The views of a scene show one set of named points, each view turned or mirrored, shifted and resized as a whole, with a little noise and some points left out.
In the rows, zero is written as 128.

Scene 1
View 1
relon: [135 118 135 109 102 118 107 131  70  82 103 141 156 155 107 137 170 171
 145 202 147 120 126 172 163 103  72 158]
nuzig: [ 86 103 138 111 117 121 101 117  90  87  94 109 144  96 150 155 149 134
 175 160 128  95 118 171 148 155 130 185]
gasu: [ 88 116 161 118 118 107  88 115 103 120 119 126 129 139 159 128 130 122
 146 169 129 107 135 132 175 102 163 166]
Sufeb: [101 116 146 115 112 117  99 124  89  96  98 122 145 133 141 144 147 145
 158 170 132 111 122 156 158 127 121 174]
Kes: [113 129 162 104 137 119 121 138  98 120  91 125 147 194 111 138 167 181
 119 173 134 152 129 153 131 104  93 124]
zokek: [ 94 129 183 118 130 108  90 139 101 138  72 119 152 202 136 121 150 150
 112 150 124 126 129 113 153  67 153 145]
Bimot: [122 116 129  91 137 127 136 125  99  93 128 135 120 112 115 163 169 156
 154 194 142 137 140 181 132 152  82 118]
lufo: [138 120 167 102 116 109 103 147 102 107  93 145 131 173  99 141 169 145
 111 200 132 111 139 110 163  71 105  98]
Dev: [111 127 180  98 145 122 114 146 118 124  73 126 127 172 113 152 171 149
 107 165 124 134 139 114 128  97 118  87]
Des: [142 103 149  89 113 120 111 151 107  72  73 129 120  90  96 183 173 120
 143 200 131  84 136 125 152 122  94 103]
fibeg: [114 114 173 116 107 105  84 138 101 106  84 128 140 152 129 137 148 129
 130 172 125  91 131 108 171  78 148 144]
Rimim: [ 54 120 166 104 163 117 107 108 128 149 121 103 115 130 181 147 126 114
 146 125 119 138 139 140 129 145 191 144]
Rano: [117 120 156 102 127 116 114 131 101 113 110 134 133 164 121 140 159 152
 126 180 136 130 138 139 150 101 110 125]
mus: [ 89 116 147 120 109 109  94 115  89 101 104 119 149 138 158 133 137 135
 156 162 132 107 126 152 166 114 148 192]
tiv: [115 119 177 116 116 110  90 147  98 109  60 125 151 177 116 136 163 146
 115 172 128 108 123 109 158  71 127 131]
vumut: [ 92 118 153 109 128 124 102 127  90 103  87 117 147 142 138 144 154 151
 151 163 132 121 122 157 147 127 121 163]
View 2
fibeg: [183 104 119 141 122 110 118 139 162 127 116 155 123 139 126 114 104 148
 136 101 132 150 140 124 131 120 121  97]
vumut: [156 125 123 151 121  87 103 130 129 151 126 140 108 140 133 122 102 134
 128 113 141 145 130 134 129 156  97  84]
Des: [133 119 135 115 127 120  90 133 144 147 138 142 111 162 114 110 115 202
 126 105 150 117 169 145 165 126 130  71]
gasu: [168 107 117 150 136 112 132 137 142 140 117 134 125 143 128 123 108 116
 140 102 145 171 128 114 130 123  88  99]
zokek: [207 122 114 146 110  99 114 132 165 112 118 148 128 114 148 110  97 126
 126 113 111 152 120 135  99 132 123  99]
Rimim: [163 134 112 141 130 136 128 150 134 126 151  91 111 118 142 138 129  98
 150 120 172 168 110 129 110 138  60  94]
Rano: [157 122 125 129 134 107 109 115 145 153 136 129 131 130 133 111  96 147
 109 110 126 141 135 140 123 145 123  86]
Bimot: [126 130 132 121 138 105  92 112 120 170 148 115 118 147 126 122 111 163
 112 113 153 130 149 151 143 163 102  76]
nuzig: [135 118 122 157 125  87 111 141 107 159 123 140  95 162 126 136 114 134
 140 107 167 147 139 127 151 158  71  78]
relon: [143 111 130 135 139  74 100 101 130 174 115 160 135 153 125 110  80 154
  97  98 115 139 151 135 148 160 126  80]
Kes: [171 138 125 127 121  89  90 103 141 147 136 130 134 116 148 106  92 141
  96 116 114 133 131 158 108 165 129  84]
Dev: [176 137 124 119 115 122  94 122 158 123 149 123 122 113 144 105 111 160
 116 121 123 131 135 158 110 135 134  88]
mus: [157 109 122 163 121  80 115 139 123 151 114 153 105 156 127 130 103 130
 140 102 150 153 137 122 141 151  84  83]
lufo: [173 115 127 118 129 114 103 111 167 141 130 147 142 133 132  97  98 168
 108 101 111 134 149 141 131 125 152  92]
View 3
vumut: [128  88 109 147 127 142  79 147 135 140 138 131 141 143 133 108 114 115
 130 149 108 150 175 123 121 112 116 110]
gasu: [123  93  94 171 143 139  50 154 143 134 167 111 143 105 156 117 144  74
 107 152  99 132 166  94 104  89 119 112]
Des: [155  53 124 122 182  93 112  87 159 149 106 129  96 131 167 121 127 115
 145 185  99 149 209 162 118  62 135 124]
Dev: [168 108 148 150 125  89  88 108 146 157 131 112 128  98 121  81 116 156
 100 152 116 149 149 132 110  76 143 129]
zokek: [179 122 171 173 106 101  47 158 147 135 160 107 177  91 121  69 114 120
  91 152 117 135 135 112 110 128 121 125]
Rano: [144  96 105 160 135 117  92 126 147 163 133 121 134 115 129  96 135 127
 122 150 114 153 147 134 125  70 130 104]
fibeg: [151  99 123 174 151 108  53 149 155 141 163 106 146  88 157  99 148  73
  96 166 107 128 150 110 107  82 123 118]
Bimot: [ 99  71  66 142 147 141 119 107 130 172 116 133 100 147 132 121 124 152
 151 139 101 170 179 145 125  53 137 103]
relon: [139  84  88 157 147 130 117 141 148 158 115 147 143 144 117 102 148 102
 153 172 111 161 150 176 155  74 106  74]
nuzig: [100  58  99 137 141 162  74 149 127 127 143 130 128 160 158 144 108  96
 143 152 100 149 214 112 116 120 113 112]
Sufeb: [122  81 104 154 134 147  76 153 135 136 139 130 141 144 142 124 122  98
 135 154 106 151 183 130 122 109 112 103]
tiv: [181 102 151 165 142  88  80 139 158 141 143 121 155 103 130  80 132 102
 110 173 118 140 146 143 122  95 119 117]
mus: [116  82  99 166 135 155  60 166 137 127 154 127 153 128 148 121 133  75
 129 154  99 141 176 107 117 114 108 100]
Kes: [155 112 116 157 111 106 105 133 140 165 126 126 139 120 101  75 118 155
 125 143 118 162 130 148 138  80 129 101]
View 4
mus: [100 155 131  82 138 122 175 130  96 132 179 139 105 149 130 122 127  81
 127 100 136 136 135 149 131 151 142 168]
zokek: [ 60 172 129  83 119 132 156 151 116 157 121 111  79  99 163 116  92  66
 107 103 122 104 134 178 111 183 186 138]
Kes: [117 167 114 119 129 118 161 119 136 153 134 118 100  60 163 107 132  69
 103 154 122 118 100 168  97 179 193 153]
Bimot: [167 137 109 147 142  84 165 106 115 148 168 156 133  73 136  97 169  89
 125 145 130 131  86 150 114 135 148 166]
nuzig: [146 155 118  90 132  93 171 121  77 124 187 149 120 155 100 118 161  80
 141 100 130 137 119 141 114 152 140 170]
gasu: [ 85 136 134  89 122 118 166 149  95 142 167 145 104 134 141 119 106  84
 121  84 135 127 141 166 136 138 135 159]
fibeg: [ 66 163 141  91 152 103 148 145  99 144 125 128  97 106 138 100 104  91
 128  89 116 123 134 160 128 152 149 131]
vumut: [126 163 119  97 127 105 167 124 100 134 161 135 108 122 130 115 142  77
 128 117 131 124 117 152 110 171 165 159]
Des: [128 157 128 134 177  50 132 121  78 132 115 150 129  69 114  68 162 105
 155 107 107 132  88 132 111 141 139 121]
Dev: [102 151 111 119 122  97 140 144 103 159 102 130 100  57 158  99 123  69
 115 110 114 100 101 173  96 174 188 126]
lufo: [ 74 166 137 124 165  97 141 132 124 153 107 125 100  52 159  87 113  99
 123 125 109 123 109 159 122 152 168 127]
tiv: [ 70 183 127  96 146 109 150 139 107 146 114 113  93  91 152 100 111  86
 127 112 111 118 124 155 112 174 176 130]
Rimim: [128  97 102  93  55 110 166 162  75 155 166 171 107 131 139 129 125  46
 109  55 139  99 125 188 115 152 149 162]
Sufeb: [120 164 129  93 138 108 171 120  99 128 169 139 111 130 124 114 139  83
 131 115 131 135 123 147 120 156 147 164]
View 5
mus: [118 106 114 143 129 137 112 129 126 140 150 150 117 134 135 126 137 115
 135 113 129 142  92  95 127 136 126 115]
vumut: [104 117 121 138 133 137 107 135 129 147 140 152 121 133 135 139 127 130
 137 112 137 131 112 106 117 134 125 122]
Dev: [ 92 140 126 140 153 136 113 105 128 138 105 143 132 142 145 136 111 121
 137 126 167 135 126 133 100 142 136 121]
Kes: [ 75 128 140 125 130 131 116 117 129 149 109 155 140 133 146 133 115 147
 155 139 158 146 123 123 104 124 146 137]
tiv: [ 96 128 123 153 154 147 110  96 130 142 125 152 130 148 152 137 115 104
 145 130 148 147 117 107 117 146 134 119]
gasu: [122 113 111 135 129 124 121 117 124 133 142 144 118 132 138 118 137 106
 131 116 141 149  84 104 120 140 126 108]
Des: [ 97 127 118 163 171 131 117 123 139  98 127 148 125 172 131 144 131 131
 128 103 144 101 141 110 114 145 130 113]
relon: [ 86 109 131 150 141 135 122 119 136 121 139 165 134 159 143 139 133 150
 157 128 128 132 124  89 130 127 145 132]
nuzig: [116 106 110 144 132 137 108 156 132 136 155 151 109 138 124 139 137 128
 126  97 125 118 106 100 122 131 116 117]
lufo: [ 91 127 130 152 159 131 121  90 131 117 114 150 139 160 151 131 124 119
 146 133 155 143 121 112 113 142 145 122]
Rimim: [129 126 109 114 118 119 116 144 122 149 128 131 109 109 130 119 128 109
 112 106 157 135  84 143  97 139 115 109]
zokek: [101 129 123 139 144 148 107  94 124 159 122 151 130 128 152 128 115  97
 143 133 152 161 100 112 110 145 134 121]
Sufeb: [107 110 117 144 135 136 110 135 132 137 144 152 120 139 135 137 132 127
 139 111 130 131 108  99 124 137 125 119]
Bimot: [ 91 115 127 133 132 114 125 149 137 112 129 152 128 152 128 134 136 164
 139 111 143 111 126 119 110 122 137 129]
Rano: [ 95 123 125 137 137 129 120 114 132 127 122 149 131 145 141 127 127 131
 143 125 151 138 114 112 111 134 141 125]
fibeg: [111 123 116 151 151 139 118  99 126 130 130 148 126 147 148 126 128  98
 136 120 144 147 104 101 122 149 130 112]
View 6
fibeg: [ 93 161 149 112 105 141  98 150 146 120 126 142  99 129 132 132 141 137
 109 137 118 119 134 132 129 129 126 109]
gasu: [120 163 152 112 109 136 114 156 151 116 148 148 117 128 146 136 144 139
 121 149 118 109 138 123 109 111 114 115]
Sufeb: [117 154 148 117 129 134 110 136 146 110 145 144 113 141 135 146 154 141
 103 146 123 121 163 146  96 119 108 111]
Kes: [ 96 131 136  81 119 146 112 130 142  94 113 129 122 146 141 136 124 147
 111 111 125 118 151 175 100 142 105 102]
Rano: [104 138 144  95 119 138 114 137 147 108 124 136 113 146 136 133 135 134
 111 117 123 113 146 150 110 130 108 105]
lufo: [ 79 136 144  94 115 142 106 140 146 114 105 128  98 151 123 129 125 126
 102 113 121 110 129 147 131 142 120 105]
Bimot: [119 118 139 106 138 126 144 121 142 111 140 136 117 168 127 139 144 114
  96 107 127 112 167 154  83 126  79  96]
Des: [ 94 137 148 127 123 125 121 120 132 132 119 141  82 155 110 134 163 103
  70 114 124 126 156 143 124 139 102  85]
mus: [120 164 150 117 125 136 106 146 153 112 154 150 115 132 143 148 151 145
 115 156 123 117 155 137  97 111 116 120]
nuzig: [132 160 148 130 133 127 121 128 141 116 157 152 113 136 137 151 172 135
  96 155 130 129 174 142  85 112 100 104]
vumut: [115 153 148 110 123 135 109 132 143 103 137 146 116 136 139 146 151 147
 105 142 126 123 161 155  92 125 105 107]
tiv: [ 84 156 148 101 107 146  93 138 142 107 112 134 100 131 137 133 134 146
 107 133 120 120 136 154 128 138 125 105]
Dev: [ 90 142 141  85 101 145 110 138 138 101 107 132 112 137 140 127 124 146
 108 114 121 118 137 166 120 144 113  96]
Rimim: [145 174 156 104  76 132 147 149 128 107 157 153 137 112 172 129 153 147
 120 138 129 118 138 126  96 103  80  88]
zokek: [ 90 164 145  91  93 149  94 153 142  97 115 138 119 119 153 131 127 162
 123 135 121 119 132 157 124 134 126 110]
relon: [ 96 125 136 109 158 140 102 130 159 109 130 133 103 165 118 147 135 127
 105 131 123 114 165 158  97 135 117 121]

Which points are out of place in each view (at most two, in the order of its rows)? Write none if all are in place.
view 1: none
view 2: Bimot, mus
view 3: zokek, fibeg
view 4: none
view 5: Kes
view 6: Dev
